A landscape with many peaks, sampled at points; each row gives a point and its height.
A climber steps from a point to the highest of its 2 nearest points, and stops where none of them is higher. Distance is the straight distance between rows; heights are no part of it.
k338: [149 132 120 125 114 111 202 135 175  74  69 155 121 116 185  95 146 108
 165 157  71 144 182 105 109 146 141 157  96]  (h 5.1)
k750: [168 114 118 124 100 139 187 139 111 120 113 152 138 110 153 152 145 155
 133 161 107 123 106 142 147 125 142 111 129]  (h 25.7)
k246: [141  83 144 126 107 146 125 123  57 131 143 165 145 175 137 168 127  86
 176 152 143 135 115 100 134 123 150  95 137]  (h 23.7)
k267: [147 120  95 137 106  60 129  78  80 102 114 190 122 167 106 125 144  84
 121 100 112 158 161 108 125 119 170 132  98]  (h 59.0)
k896: [ 79 156 103 118 104 148 113 148 141 137 128 139 123 158 175 216 126 160
  92 129 156 110 162 139 149 120 147 112  95]  (h 8.3)
k982: [124 121 119 130 104 168 101  93  97 113 117 141 135 130 143 125 153  74
  96 152  78 141 144 142 126 114 180 117 167]  (h 33.3)
k178: [183 104 113 161 106 136 104  92 115 134 144 118 105  93  99 111 153  98
  98 115 106 158  90 145 137 121 157 122 191]  (h 33.5)
k715: [ 90 120 163 106 126 166 109 133  85 142 114  94 119 122 143 189 149 158
 115 186 137  67  98 130 110 133 143 105 121]  (h 27.1)
k878: [150 145 118 109 110 103 149 156 177  72 111 134 152  98 124 123 124 113
 127 152 144 164 130 159 156 146 103 144 151]  (h 38.4)
k541: [ 95 140 120 136 112 119 134 139 137 149 142 103 103 147 161 201 137 161
  92 134 165 106 129 112 146 133 136 123  62]  (h 8.8)
k690: [119  80  93 166 149 105 106 146  67 185 160  91  58 108 112 153 150 165
 114 118 184 107  62  78 121 154 162 150  94]  (h 23.9)
k240: [131 155 139 122 131 132 137 109 134 148 147 157 145 181 130 129 113 136
 156  92 102 131 208 139 119 102 108 114  87]  (h 21.7)
k922: [156 173 127 113 120 104 198 130 135  91  96 167 170 129 147 110 122 152
 136 154 108 131 138 125 122 134  99 116  77]  (h 43.9)
k676: [118 126 149 129 157 143  99 143 124 183 173 163 151 196 124 137 100 142
 144  70 113  95 233 122 118  91  82  96 111]  (h 24.0)
k50: [102 128  90 125 140 100 115 168 127 154 118 103  98  62 118 107 130 194
  93 119 170 138  85 127 121 129 164 147 175]  (h 20.0)
k318: [128  98 138 138 119  53 110 175 137 134 144  95  68 118 130 183 114 127
 194 112 186 166 132  76 137 136 120 137 102]  (h 15.7)
k244: [125  66 136 159 143 119 109 148  93 152 197  93  80 173 132 155 134 133
 156 110 186 117  51  85 123 148 139 130  79]  (h 25.9)
k688: [140 123 137 107 111 102 112 209 128 113 133 117 154 104 125 148  90 112
 172 166 173 171  93 138 179 125  92 124 163]  (h 22.6)
k195: [127 179 134 113 119 116  84  73 172 107 120  99 173 100  82 129 144  68
  85 131 113 137 127 148 106  89  95 104 143]  (h 32.2)
k828: [110 156 150 119 160 133 160 103 166 112 127  65 136 117 124  77 143 155
 148 147 141  58  95 110  76 150 108 141  99]  (h 18.9)
k300: [110 146 123 110 137  87 122 136 200  94  92  53 106  68 101 127 149 107
 164 168 146 124 117 123 101 120 124 156 165]  (h 31.0)
k849: [115 172 115 112 127 144 194 101 149 103  59 156 161 115 166  74 141 123
 135 160  36 130 159 139  95 110 138 128 107]  (h 36.5)
k531: [170  93  94 130 124 124 168 169  81 141 119 162 104  66 128 129 114 183
 108 154 173 118  68 121 148 127 156 116 160]  (h 12.8)
k398: [ 71 147 122 101 130 170 111 152 128 122 128 116 138 147 171 175 129 141
 117 136 142  99 125 152 137 154 171 136 175]  (h 29.1)
k6: [160 110 152 135 148 150 110  78  70 149 122 129 142 109 110  90 151 150
  80 131 108  70 108 125  94 139 116 114 116]  (h 7.9)
k781: [146 162 135 110 118 103 150 113 137  82 127 146 164 137 108  79 125  98
 125 135 122 136 147 148 124 133 119 140 137]  (h 43.0)
k841: [144 111 112 176 124 126  69 114 170 150 189 144  86 184 100 175 140  70
 149 100 147 164 147 104 148 131 143 113 131]  (h 42.1)
k550: [ 85 143 118 109 123 116 147  88 120 124  70 134 146 151 107 101  77 141
 169 103  52 142 188 146 103  87 116 170  77]  (h 43.3)
k156: [118 133 132 107 125 179 125 210 139 136 143 177 150 156 170 204  83 126
 146 127 162 146 163 150 182  98 109 114 163]  (h 14.8)
k623: [128 128 131 119 114 164 141 138 123  92 133 136 152 147 148 113 122  89
 168 147 113 151 126 139 160 134 149 138 199]  (h 30.2)
k859: [ 97 157 127 102 131 109 127 209 110 139  99 103 125  74 166 147 114 165
 150 131 111 188 108 138 144 142 143 120 195]  (h 23.4)
k401: [ 93 170 130  99 138 156 169 139 144 109 116 125 132 130 178 148 139 150
 138 158 134  88 135 124 124 155 166 150 141]  (h 32.3)
k905: [130 107 201 133 128 176  61  90  64 159 124 134 115 147 133 166 167  94
 136 155  94  95 160 114 108 105 113  99 102]  (h 29.9)
k10: [138 102 130 145 150  81 123 102 106 118 170 161 139 206 107  75  96  99
 156  46 142 165 129 117 136 149 109 157 103]  (h 16.6)
k485: [160 126 144 114 117 166 162 103  77 131 103 164 164 120 142 114 132 138
  97 157  77 127 110 154 118 123 134  96 147]  (h 23.6)
k729: [114 126 131 135 114 130  83 103 115 141 140 158 115 167 131 192 155 113
  62 123 154 118 140 135 157 126 160  95 108]  (h 12.4)
k844: [138 103 139 135 156 119 157  95  83 132 163 145 132 189 135  90 112 111
 173  57 122 133 124  98 113 167 133 153 115]  (h 17.7)
k595: [ 94 145 120 136 112 168  84 141 146 148 144 162 122 168 159 207 128 131
  65 118 152 132 159 161 160 129 155 112 151]  (h 10.3)
k784: [104 108 104 108 151 119 166 238  90 110 116 140 125  82 137 103  92 191
 119 132 183 140  53 119 157 154 147 138 168]  (h 16.8)
k829: [132 128 136 125 125 176 150 103 128 108 116 119 145 126 158  67 146  86
 158 142  71 150 125 131 130 123 149 138 187]  (h 32.4)
k274: [156 120 116 129 126 150 151  74  67 145  70 162 156  82 102  64 151 132
  99 169  67 122 120 138  81  92 126  98 150]  (h 22.2)
k379: [185 109 125 130 115 107 181 137 154  76 113 149 118 116 146  96 134 105
 156 151 132 129 125 101 146 164 134 152 132]  (h 7.8)
k938: [128 130 115 157 124 120 100 103 176  98 161 115  91 157 124 139 150  56
 158 106 138 147 144 113 130 148 161 142 155]  (h 38.3)
k722: [ 84 156 144 154 169 148  56  89 146 158 191 119 123 185  76 105 103  95
 125  24 116 101 173 123 108 137 107 139 111]  (h 33.2)
k258: [148 105 151 141 141 130 106 159 183 131 204 135 124 192 139 113  95  93
 195  95 178 144 151 107 149 136  93 137 141]  (h 23.8)
k5: [106 138 125 143 129 124 103 144 242 104 173  90  91 161 141 121 128 116
 123  79 167 136 164 125 144 160 111 171 119]  (h 42.9)
k277: [123  99 114 115 136 137 182 166 113 138 104 129  95  56 132 105 141 165
 200 160 109 129  85 113 135 142 176 138 182]  (h 28.9)
k204: [143  99 116 144 145 101 124 119  96 128 173 111 101 162 115 123 147 132
 128 124 195  78  94  77 113 159 145 135  81]  (h 24.2)
k168: [125 118  99 119 137 152 160 119 124 110 103 118  98  80 137  98 153 128
 165 155 107 102  99 111 115 140 177 140 198]  (h 31.1)
k406: [161 124 100 137 135  97 179 122 187 113 100 125  84  49 133  98 154 177
 124 140 140 122 112 118 126 150 156 157 135]  (h 15.4)
k95: [157 162 136 113 110  87 171 117 106  99  79 178 177 139 122 109 106 119
 136 138  84 158 176 140 117 108  98 117  83]  (h 48.0)
k753: [147 137 100 113 143 111 185 120 173  85  75 151 108  55 113  88 151 149
 118 167 138  77 121 123 102 151 154 152 126]  (h 13.6)
k542: [154 109 177 136 129 152 117 141 115 148 201 100 163 176 115  75  89 117
 152 104 160 124  91 122 153 135  68 112 120]  (h 28.6)
k660: [178 115  80 142 131 124 136 106 126 112 128 133 106  69  94  99 144 142
  96 141 147 131  88 129 137 119 165 138 198]  (h 30.5)
k270: [128  96 144 137 143 117 163  68  65 149 127 117 125 147 108  79 107 144
 172  63  73 106 128 110 100 141 121 164  90]  (h 18.6)
k358: [131 138 136 117 130  94  95 138 162  82 158 112 132 151  95 125 117  74
 146 132 186 113 135 118 141 148 121 136 137]  (h 41.5)
k47: [145 115 116 136 120 110 138  54  54 146  72 148 142  85  97  76 126 115
 129 146  45 138 132 118  82  77 143 116 102]  (h 21.4)
k573: [114 136 127 100 147  83 158 200 138 130  65 105 111  42 123 115 121 178
 177 160 128 135 101 123 109 152 127 136 170]  (h 23.5)
k339: [112 177 142 102 124 151 177 109 150 127  98 140 146 149 172 162 146 158
 132 159 108  96 170 135 120 128 144 117  84]  (h 36.2)
k736: [114 141 141 123 124  92 187  93 148  98  92 141 147 147 128  67 102 135
 168  97  61 152 183 134 112 113 111 178  84]  (h 46.0)
k82: [113 118 124 132 113 139 127  81  90 156  80 142 147 147 125 126  80 136
 143 111  32 152 179 159 110  77 111 139  73]  (h 41.2)
k936: [ 58 141 140 102 129 163 137 180 126 139 126  83 146 129 145 152 125 188
 111 168 166  71  99 137 118 149 136 116 114]  (h 25.1)
k182: [130 146 148 107 120 120 140 172 143  56 104 181 173 140 129  97 105  68
 180 169 152 130 183 134 127 152  93 168 143]  (h 14.0)
k3: [145 111 108 140 125  67 123 155 152 127 113  79  88  64 123 150 143 141
 144 123 136 165 113 111 131 147 144 146 146]  (h 39.1)
k656: [130 104 118 140 122  98 138 139  97 176 118 114  87  99 157 203 149 152
 140 131 129 149 107 107 155 122 165 120 127]  (h 12.2)
k228: [126 134 150 143 131 155 118 124 170 158 185  78  98 160 155 152 135 139
 158  98 149 111 156 114 127 134  99 133  79]  (h 28.7)
k430: [ 89 137 144 100 136 164 119 231 123 135 149 149 160 136 164 175  74 158
 127 141 171 157 117 155 180 115 101 115 164]  (h 12.3)
k737: [115 132 137 122 113 112 112 163 131 176  94  77 112  65 142 161 127 143
 163 143  85 202  98 144 133 117 122 103 188]  (h 21.2)
k347: [146  59 126 161 137 141 101 135  53 177 164 126  81 117 123 160 144 148
 110 124 170 106  47  86 141 147 148 116 131]  (h 23.0)
k659: [105 162 158 124 146 123 103  84 164 129 151 106 171 141  87  81  80 109
 143  61  88 140 176 164 112  99  70 160 127]  (h 30.0)
k351: [138 130 105 105 155 142 165 162 148 139  89 130 143  58  98  83 127 160
 158 203 125  85  60 145  99 131 108 115 177]  (h 20.2)
k988: [ 91 122 105 124 104 127  99 156 101 127 142 149 136 159 120 186 126 134
  61 139 192 106 108 128 154 135 162 104 116]  (h 13.9)
k591: [130 105 113 162 159 138 134  83 132 136 170 193 123 224 178 143 146 122
 126  55 115 167 134  96 119 170 167 149 104]  (h 4.8)
k815: [176 133  92 139 131 108 154 120 173 146  75 104  90  55 112 134 164 143
 152 182  98 147  97 132 107 109 140 120 134]  (h 47.8)
k341: [120 119 144 127 115 160 102  98  57 135 106 163 159 167 139 109 130  97
 106 120  53 142 153 140 125 120 160 123 157]  (h 35.6)
k780: [143 101 113 168 127 135 120 110 110 157 161 151  92 162 149 179 156 151
  59 108 149 123  99 118 152 156 161 124  96]  (h 10.6)
k238: [127 125 188 125 131 187  65 112 132 179 160 126 143 169 123 124 116 130
 146 101 102 117 199 139 110 104  71  93 114]  (h 26.0)
k269: [159 133 149 133 114 143  87 128 152 145 170 128 176 136 106 114 102  87
  97 116 136 168 109 171 163 117  75  98 177]  (h 38.8)
k220: [111 149 143 141 134 119 131  69 119 161 128 126 130 166 126 133 122 128
 158  73  66 123 208 117 102 100 129 147  57]  (h 20.3)
k380: [126 126 124 128 120 102  97 113 115 111 145 110 114 139  84 154 151  90
 131 143 170 103 113 113 130 128 157 110 125]  (h 45.3)
k807: [175  62 123 175 140 165  93 105  72 169 169 133  74 132 112 132 158 148
  68 103 142 112  58 103 138 165 136 117 137]  (h 24.3)
k149: [127 122 100 136 146  94 166 155 124 143 103 130  73  43 131 108 147 202
 128 136 163 109 102 107 130 153 171 152 147]  (h 17.5)
k281: [148 126 132 162 116 155  68 123 182 160 183 145 107 170 105 148 134  62
 155  97 119 158 183 127 155  97 117  93 155]  (h 47.7)
k143: [ 92 171 126 135 134 144  85 115 215 110 171  54 103 124 126 125 125 116
 123  98 137 132 133 134 131 134 122 159 137]  (h 38.9)
k835: [145 103 126 126 106  67 117 212 136  82 108 128 120  99 115 167  92 109
 184 156 186 163 117 114 162 138 109 145 146]  (h 20.4)
k477: [ 95 151 126  99 126  88  96 154 183  59 132 111 153 122  90 107 120  70
 119 160 200 105 145 135 129 133 123 159 153]  (h 37.7)
k390: [119 102 171 124 120 188  91 102  85 150 102 109 126 126 144 170 158 132
 137 173  99  88 121 143 108 122 137 103 138]  (h 28.4)
k42: [142 126 113 115 111 108 146 198 151  77  87 142 123  85 148 141 120 102
 171 173 123 192 126 158 168 140 131 146 188]  (h 33.4)
k756: [127 129 109 115 130 103 168 228 131  74  68 151 130  62 144 151 112 148
 155 166 147 154 115 141 157 156 137 137 146]  (h 29.0)
k987: [131 135 128 121 127 138 122 154 172 169 108  64 134  76 133 131 118 156
 134 147 108 162  69 166 129 125  92 110 176]  (h 19.6)
k66: [135  96 153 132 104 149  97  78  46 148  69 155 155 143 145  94 114 101
 111 134  27 160 153 149 108  90 129 113 130]  (h 37.6)
k320: [ 85 105 107 120 121 133 109 109 105 135 110 164 162 170  85 107  52 113
 134  83  75 155 174 183 149  80 119 176 133]  (h 1.3)
k120: [127  92 136 143 113 111 122 151 121 161 165 115  82 144 157 206 132 132
 183 118 166 144 114  90 151 127 143 113 114]  (h 13.8)
k711: [164 156 107 123 134 106 164  98 174 117  98 109 113  83 122 132 166 143
 119 171 101 117 111 129 102 120 115 116 100]  (h 52.6)
k31: [171 109 108 133 115 102 162 147 123 166 115 116 102  75 141 159 128 186
  92 153 132 143  75 131 143 106 106  98 103]  (h 15.3)
k169: [142 144 104 125 107  64 163  78  82 105  76 167 142 130  99 105 122 113
 116 107  88 141 171 139 121 102 127 144  84]  (h 52.5)
k855: [123  99 156 144 110 133  86  57  60 161  77 150 130 132 112 124 126 110
 102 105  36 150 166 147 106  88 126 126  77]  (h 39.2)
k230: [183 132 143 134 129  99 181  89 131 121 111 131 131 124 122  55 123 136
 151 102  66 156 137 122 109 119 100 140 102]  (h 49.5)
k662: [147 130 155 112 118 152 113 173  92 134 149 193 192 175 116 161  95 109
 143 145 150 131 180 138 144  83  81  70 128]  (h 19.7)
k860: [121 145 157 121 138 132 103 123 134 143 190 108 172 177 107  70  93 122
 110  88 155 118 133 141 131 129  75 122  95]  (h 30.1)
k714: [103 148 118 121 149  92 118  55 109  93 107 108 138  98  71  79 146  85
 126 112  98  97 143 101  79  88 143 143 118]  (h 54.4)
k929: [ 85 143 134 121 118 120 123 197 203 111 182 106 152 165 116  97 105 139
  98 141 195 128 135 139 141 122  69 154  78]  (h 38.0)
k437: [118 116 111 136 147 149 132  99 131  97 142  89  98 105 122  90 163 100
 141 122 126 105 104 113 112 147 179 162 199]  (h 33.0)
k126: [136 103 160 115 133 132 186 203 133 143 130 109 114 102 178 158  82 183
 198 139 141 132  72 105 149 131  94 123 110]  (h 22.5)
k693: [173 122 119 144 116  82 131  97 141  98 159 143 123 172 117 100 128 104
 119  75 139 164 146 111 145 142 105 125  81]  (h 15.2)
k793: [183 106 127 154 131 139 119 110 134 197  94 108 110  65 116 148 156 176
  75 163 114 118  67 147 105 104  95  91 107]  (h 16.9)
k705: [100 132  98 140 118  85 119 155 123 168 117 115  74 135 175 232 144 166
 114 118 159 149 143 103 152 134 172 124  93]  (h 10.5)
k425: [ 87 181 133  87 155 120 149 144 167  51 100 128 167 142 136  93 120 122
 103 149 156  91 164 136 114 167 125 166 130]  (h 35.8)
k667: [154 109 124 141 140 171 142 126 146 183 113  94 120  67 121 115 136 188
  98 165 113 124  51 153 112 119  96 102 155]  (h 18.2)
k229: [124 126 157 138 140 124 152  68 109 154 125 109 133 165 129 107  91 169
 164  61  72 118 167 140 104 131 109 153  60]  (h 19.2)
k460: [189 138 130 125 131 105 214 112 142  98 100 158 166 108 133  54 127 155
 130 132  93 138 128 139 116 139  97 134 104]  (h 46.3)
k283: [139  95 122 127 130  84 162 155  99 111 146 130 120 143 122 147 142 145
 134 163 205  68 103  72 123 151 134 131  69]  (h 22.7)
k782: [131 129 120 114 144 100 145 166 145 148  98  76 115  51 108 104 119 176
 163 175 149 116  69 128 102 127 109 117 150]  (h 21.9)
k597: [104 122 161 157 142 155  63  69  62 170 125 170 105 184 145 183 164  94
  96 106  80 114 196 118 117 124 152 117  75]  (h 34.7)
k44: [139 159 120 126 150 150 131  56 130 129  82 108 140  76 102 106 170 125
  92 156  93  89 111 123  67  92 130 115 129]  (h 61.7)
k657: [112 145 122 104 135  98 108 153 192  56  96  94 135  77 117 113 120  86
 132 154 163 122 135 126 120 158 123 181 182]  (h 34.0)
k186: [136 109 128 124 104  70 130 204 149 112 118 130  91 111 152 193 104 131
 195 120 168 179 146 102 159 129 127 143 126]  (h 17.8)
k476: [126 151 134 131 113 115 124 138 123 125 147 197 169 184 138 127 110 136
  69  91 157 133 167 145 152 128 108 103  93]  (h 4.5)
k153: [128 129 152 135 127 157  56 123 140 153 181 151 157 168  82 125 109  69
 127 106 141 139 161 149 146 110 104  91 155]  (h 42.6)
k521: [114 152 159 130 107 195  60  78 142 136  98 119 144 127 130 154 152  74
  94 142  62 155 155 157 113  83 121  96 155]  (h 31.9)
k231: [125 134 125 134 151 137 156 115 170 120 161  50  91  96 118  76 139 164
 128 121 151  78  81 106 101 162 135 156 104]  (h 19.5)
k721: [113 151 152 110 136 124 124 152 199 100 155  79 143 150 120  88 107 128
 148 147 177 108 135 121 121 145  71 155 106]  (h 34.3)
k323: [114 129 110 141 119 115 119 157 191 118 175  95 102 157 152 143 131 142
  98  97 172 136 115 143 159 153 123 150 108]  (h 48.6)
k773: [108 158  97 102 138 148 148 155 125 119  93 123 128  73 143 139 131 179
  79 151 130 106  97 163 136 142 158 126 171]  (h 19.4)
k536: [ 92 167 127 133 125  83 107  57 127  99 112 127 127 134  83 129 140  75
 145  95  89 126 188 103  90  83 134 145  85]  (h 51.4)
k694: [100 153 142 117 155 128 115 161 153 121 170 165 168 193 133  96  86  93
 181 106 148 120 203 127 127 122 102 147 154]  (h 19.3)
k628: [ 94 153 161 139 148 119  65  99 144 143 174 114 159 164  64  84  91 109
 120  62 134 118 175 144 122 109  76 132  91]  (h 31.6)
k77: [104 153 127 108 145 112 115 167 148  77 141 200 171 176 135  91  91  66
 168 129 139 145 220 124 140 136 111 172 173]  (h 16.7)
k866: [ 96 170 129 127 117 160  76  91 164 114 120  87 139 119 106 169 156  67
 107 145 112 115 150 142 109  93 139 114 149]  (h 34.1)
k162: [166  97 158 147 129 114 116  72  52 158 134 142 140 135 101  96 131 132
  82  89  99 121 113 129 121 130 110 115 103]  (h 8.5)
k636: [ 67 148 134 105 116  89  67 185 153 148 127  33 131  93  79 145 111 141
 134 156 168 145  99 143 114 110  92 118 132]  (h 27.0)
k62: [105 152 154 102 144 170 138 155 175 120 160 135 143 181 167 133 118 124
 189 128 148 108 174 124 120 136 125 139 141]  (h 22.3)
k278: [ 95 164 149 128 136 182  77  86 162 119 152  80 128 129 129 135 144  97
 106 113 117  99 130 138 113 134 128 119 151]  (h 36.1)
k452: [ 90 167 155 145 150 174  56  67 144 135 172  79 119 146 108 125 141  96
 114  63 105  86 152 124 101 139 112 133 102]  (h 34.6)
k974: [114 143 195 129 147 172  69  76 129 159 138 113 168 162 112 110 107 124
 107  92  91 126 169 168 102 108  78 111 115]  (h 27.3)
k682: [153 114  91 111 150 134 179 183 108 111 128 167 127  71 119  81 109 194
 110 150 159 123  61 140 155 146 144 134 178]  (h 14.6)
k754: [188  84  87 154 121  87 160 126 124 100 135 146  86 121 128 132 153 110
 154 134 151 140 107  95 139 145 167 144 142]  (h 9.3)
k205: [132 145 110 106 132 116 178 157 199  44  56 147 136  76 138  97 138 124
 121 159 130  98 154 119 112 183 129 171 127]  (h 11.9)
k261: [152 120 133 140 114 160  89 104 150 140 154  91 139 101 117 115 133 100
  96 124 123 168  87 169 154 118 108 108 187]  (h 36.0)
k106: [125 153 134  95 168 149 176 127 179 116 111  93 159  91 118  63 130 149
 165 171 117  73  77 133  96 149 103 127 147]  (h 18.8)
k745: [152  98 111 160 113 108  86  92  90 136 149 139  89 131  85 178 173  63
 131 136 141 122 107  96 134 125 171 108 119]  (h 49.0)
k392: [149 142  93 132 121  59 122 139 170 136  76  77  86  43  99 153 149 150
 135 158 139 161 106 133 120 106 120 132 133]  (h 42.8)
k819: [176  82  77 152 129 104 194 130  93 139 116 173  82  74 135 144 145 162
 133 140 161 133  87 100 145 132 174 135 146]  (h 11.1)
k532: [135 111 175 113 119 167 169 183 115 146 152 126 138 145 168 168  89 170
 166 156 153  95  85 103 143 112  80  93  82]  (h 20.8)
k354: [119 160 118 137 169 135 133  34  90 121 104 127 121  71  95  84 169 117
  87 114 100  75 137  94  57  99 158 144 129]  (h 57.7)
k68: [130 144 148 146 128 169 123 116 169 154 176  49 110 140 134 117 137 141
 113 107 141 105 101 127 113 145  94 124  79]  (h 30.4)
k144: [ 91  95  98 122 131  83 148 208 109 119 140 111 105 117 126 122  98 168
 111 130 207 117  77 103 146 145 143 142 135]  (h 19.1)
k821: [160 107 143 157 128 132 139  86  80 158 152 152 122 168 154 140 138 137
  89  88 118 118 126 117 129 149 129 109  81]  (h 9.2)
k70: [159 123 143 118 119 161 130 198 130 130 176 176 152 172 155 174  80 128
 145 131 174 142 149 126 175  88  82  97 120]  (h 17.3)
k727: [ 90 134 132 105 130 119  99 130  84 143 121 196 190 176 101 112  65 128
 106  70 113 140 180 183 158 111  99 147 146]  (h 2.0)
k435: [141 139 116 117  97 140 147 104 106  99 104 151 137 139 146 139 147  88
 136 161  82 148 152 116 129 105 162 117 126]  (h 30.9)
k558: [136 130 109 131 103 121 166 118 136 120 103 128 109 104 156 168 164 124
 149 182 104 128 133 120 136 122 178 134 119]  (h 28.2)
k665: [ 80 111 119 155 138 189  93 150 142 173 167 171 108 202 180 217 132 145
  92  86 145 125 151 132 153 143 162 109 146]  (h 8.2)
k630: [123 182 150 126 147 139 105  82 178 148 130 114 179 146 109  88 100 123
  98  89  93 144 169 173 101  93  47 118 112]  (h 28.5)
k876: [107 101 117 130 123 134 128  99  78 142 126 179 155 199 126 106  67 115
 142  60  62 169 159 150 139 117 135 155 130]  (h 2.1)
k884: [138  88 157 149 131 144  99 145 121 143 203  80 116 171  99 119 118 107
 148 113 183 117  82 101 133 139 103 114  93]  (h 27.5)
k248: [143 104 142 118 121 147  93 142  86 145 156 193 156 194 118 165 107  83
 173 132 156 131 170 104 145  91 112  79 136]  (h 21.6)
k38: [127 147  94 144 116 116 118  94 187  97 127 107  93 130 124 152 166  92
 108 115 115 155 152 128 130 130 163 153 133]  (h 42.5)
k101: [104  86 155 154 121 138  60  72  49 165  91 181 104 169 104 151 114 110
 109  76  62 116 183 134 121 109 134 136  89]  (h 37.4)
k426: [182 106 118 136 135 175 145  96  95 148 129 150 115  75  99  83 156 154
 108 155 129 102  85 142 116 123 143 115 183]  (h 27.8)
k880: [ 82 135 113 110 141 132 162 181 140 157 114  84 131  94 129 124 124 220
  81 167 160  75  71 142 114 129 121 127  83]  (h 23.3)
k459: [145 159 135 145 122 117  90  56 150 128 140 105 125 112  95 129 152  80
  65  98 105 133 139 143 116 106 112 105 106]  (h 30.7)
k661: [165  76 126 139 114 140 162 126  79 115 139 176 130 173 169 135 129  99
 171 136 115 161 105 104 151 133 155 116 156]  (h 25.6)
k469: [178  76 147 160 124 180 113 102  84 164 136 134  95 100 139 121 160 165
  73 131 116 107  75 141 130 145 134 113 155]  (h 25.8)
k73: [151 128 152 131 137 128 138 138 176 144 189 130 124 192 149 138 112 128
 179  88 170 115 172  92 129 130  91 126  83]  (h 26.6)
k104: [ 72 131 118 114 118 126 104 180 105 150 116 110 118 121 168 193 113 154
 133 126 141 151 122 139 165 143 161 127 174]  (h 26.2)
k848: [140 138 113 114 126 162 176  91 138 112 107 133 145 121 172  71 149 126
 125 149  34 152 133 135 119 128 150 126 145]  (h 34.2)
k709: [146 133 111 142 117 122 139 120 200 112 139  81  85 108 155 110 157 130
 123  88 116 162 115 138 148 158 147 160 160]  (h 32.9)
k51: [125 173 124  95 147 108 175 132 129  55  85 167 178 121 135  71 118 113
 112 135 124 119 160 141 122 154 123 157 138]  (h 39.3)
k702: [140 129 157 100 115 179 130 153 118 132 142 140 173 157 142 134 108 112
 163 163 129 130 120 145 152 116 102 107 162]  (h 27.6)
k72: [119 107  99 126 125  97 143 175 104 115 147 111 117 115 113 138 136 179
  91 154 200 106  70 107 137 118 139 126  92]  (h 20.7)
k930: [ 94 122  73 109 123 104 140 182  98  95 124 155 137 131 141 161 127 157
  62 140 190 119  98 141 163 154 179 132 154]  (h 15.9)
k889: [107 165 110 143 115 115 116  72 154  94 113 129 110 142 131 144 166  61
 139 123 106 126 186  97 102 105 173 145 104]  (h 47.5)
k939: [137  84 127 115 132 160 159 166  79 149 118 123 122  86 145 143 124 147
 174 171 118 119  72 127 147 131 155 116 197]  (h 26.7)
k441: [108 140 156 106 124 202 111 168 160 148 151 112 145 162 169 163 113 128
 176 153 124 129 154 155 144 117 106 117 165]  (h 25.2)
k416: [102 120 127 149 129 176 115 101 133 153 161 167 113 204 181 169 145 126
 109  83 122 136 144 120 140 155 161 131 142]  (h 6.4)
k670: [136 127 154 127 137 151  96 110  97 138 138  98 138 123 101 110 135 137
  72 138 152  81  84 145 111 128 109 100 104]  (h 7.4)
k249: [194 118 116 146 110  78 142 119 137  99 153 146 132 139 106 114 133 116
  82 124 175 149 106 126 143 126 108 107  98]  (h 13.7)
k997: [122 118 152 113 126 131  98 124  64 130 121 152 173 137 113 118 131 151
  20 134 145  91 111 150 125 133 108  87 115]  (h 6.7)
k895: [136 108 143 108 130 156 178 174 125 122 134 109 128 110 155 134 105 155
 190 162 136 130  80 143 161 141 127 121 170]  (h 24.8)
k612: [105 130 131 106 111  97  84 186 150 137 132  84 140 102 110 159 108 120
 136 140 166 174 107 151 157 111 106 116 162]  (h 25.0)
k172: [ 93 104 112 144 144 107 114 168  87 174 144  70  74  90 126 125 136 184
 123 118 170 124  81  98 123 145 157 139 129]  (h 22.4)
k140: [140 151 111 114 137 164 154 105 126 124  82 155 139  77 145 117 163 156
  77 167  82 114 110 156 118 128 159 110 163]  (h 21.8)
k403: [122 107 106 106 138  92 187 206 123 106  60 154 105  34 143 123 138 162
 194 158 120 145 119 115 132 153 157 139 171]  (h 26.1)
k41: [107 147  91 108 135 123 126 155 113  95 130 127 149 114 119 118 134 133
  81 149 168  96 104 147 143 155 157 132 175]  (h 17.6)
k738: [142 116 160 157 103 166  90  83  97 170 119 154 113 148 146 190 165 110
 107 142  77 123 176 133 123 112 134  98  93]  (h 32.1)
k28: [111 131 128 129 119 117 124 189 205 136 173  85 119 138 137 136 100 160
 124 108 184 155 132 131 151 124  88 148  91]  (h 43.1)
k970: [113 140 135 128 131 130 106 145 174 133 179  50 128 138  96  80 128 134
 112 137 170 108  88 140 125 131  95 146 103]  (h 32.0)
k517: [131 132 115 148 136 125 132  91 110 141 154 186 140 200 145 120 120 111
 117  50  98 178 160 137 125 147 146 140 118]  (h 3.3)
k856: [158  99 132 134 109 117 195 153 186  64 101 162 125 139 171 105 126  98
 173 138 114 157 172  99 132 183 122 175 116]  (h 6.5)
k285: [116 111 108 171 149 107 131 146 144 145 157  40  57 102 113 106 156 180
 140 110 168  99  90  84 111 159 153 162  89]  (h 20.6)
k706: [ 81 157 132 101 122  96 103 152 152 135 102  48 114  84 107 151 138 127
 153 177 162 102 105 131  98 116 130 124 126]  (h 28.8)
k462: [167 160 103 138 152 133 167  61 156 157  66 137 131  64 101 103 167 145
  84 178  85 105 102 130  70 105  97  90 110]  (h 57.6)
k385: [120 179 127 102 105 114 122 107 129 102  92 148 160 148 115 131 120  89
 163 149  91 146 209 135 100  81 120 116  98]  (h 43.4)
k391: [156 117 127 130  95 137 151 110  87 123 121 196 145 180 160 127 122 100
 143 128  87 185 165 112 146 106 139 112 124]  (h 28.3)
k366: [118 117 127 122 127 110 115 123  63 135 148 177 172 185 118 129 113 142
  37 102 175 112 112 130 140 145 130 101  92]  (h 5.9)
k185: [121 185 120 102 133 143 192 102 130 129  67 161 160 126 169 137 153 163
 106 171  57 105 150 147 107 124 126 108  87]  (h 39.4)
k571: [130 126 102 149 136 117 120 122 155 121 133  72  63  64 124 119 163 130
 134 102 123 155  99 122 135 150 170 167 184]  (h 35.7)
k167: [112 155 128 111 117 111 116 129  77 109 118 207 195 165 102 132  93 117
  82 113 132 145 169 172 151 116 120 108 120]  (h 3.2)
k539: [157 102 117 154 107 105  99  65  67 136 135 162 119 152 105 138 173  67
 101 108 111 147 134 102 120 124 159 105 108]  (h 53.1)

For each start below, name the point where the climber stops.
k126 => k44
k258 => k323
k667 => k185
k347 => k281
k77 => k185
k705 => k267
k706 => k267
k156 => k855
k880 => k855

Call two points neighbours if one is among the 2 nearest of the other. Go from one point of each pair to the other, from neighbour to neighbour, staying as high as possible. Name the lowest point that can't be avoided.
k185, k267 => k694
k323, k267 => k521
k44, k281 => k938
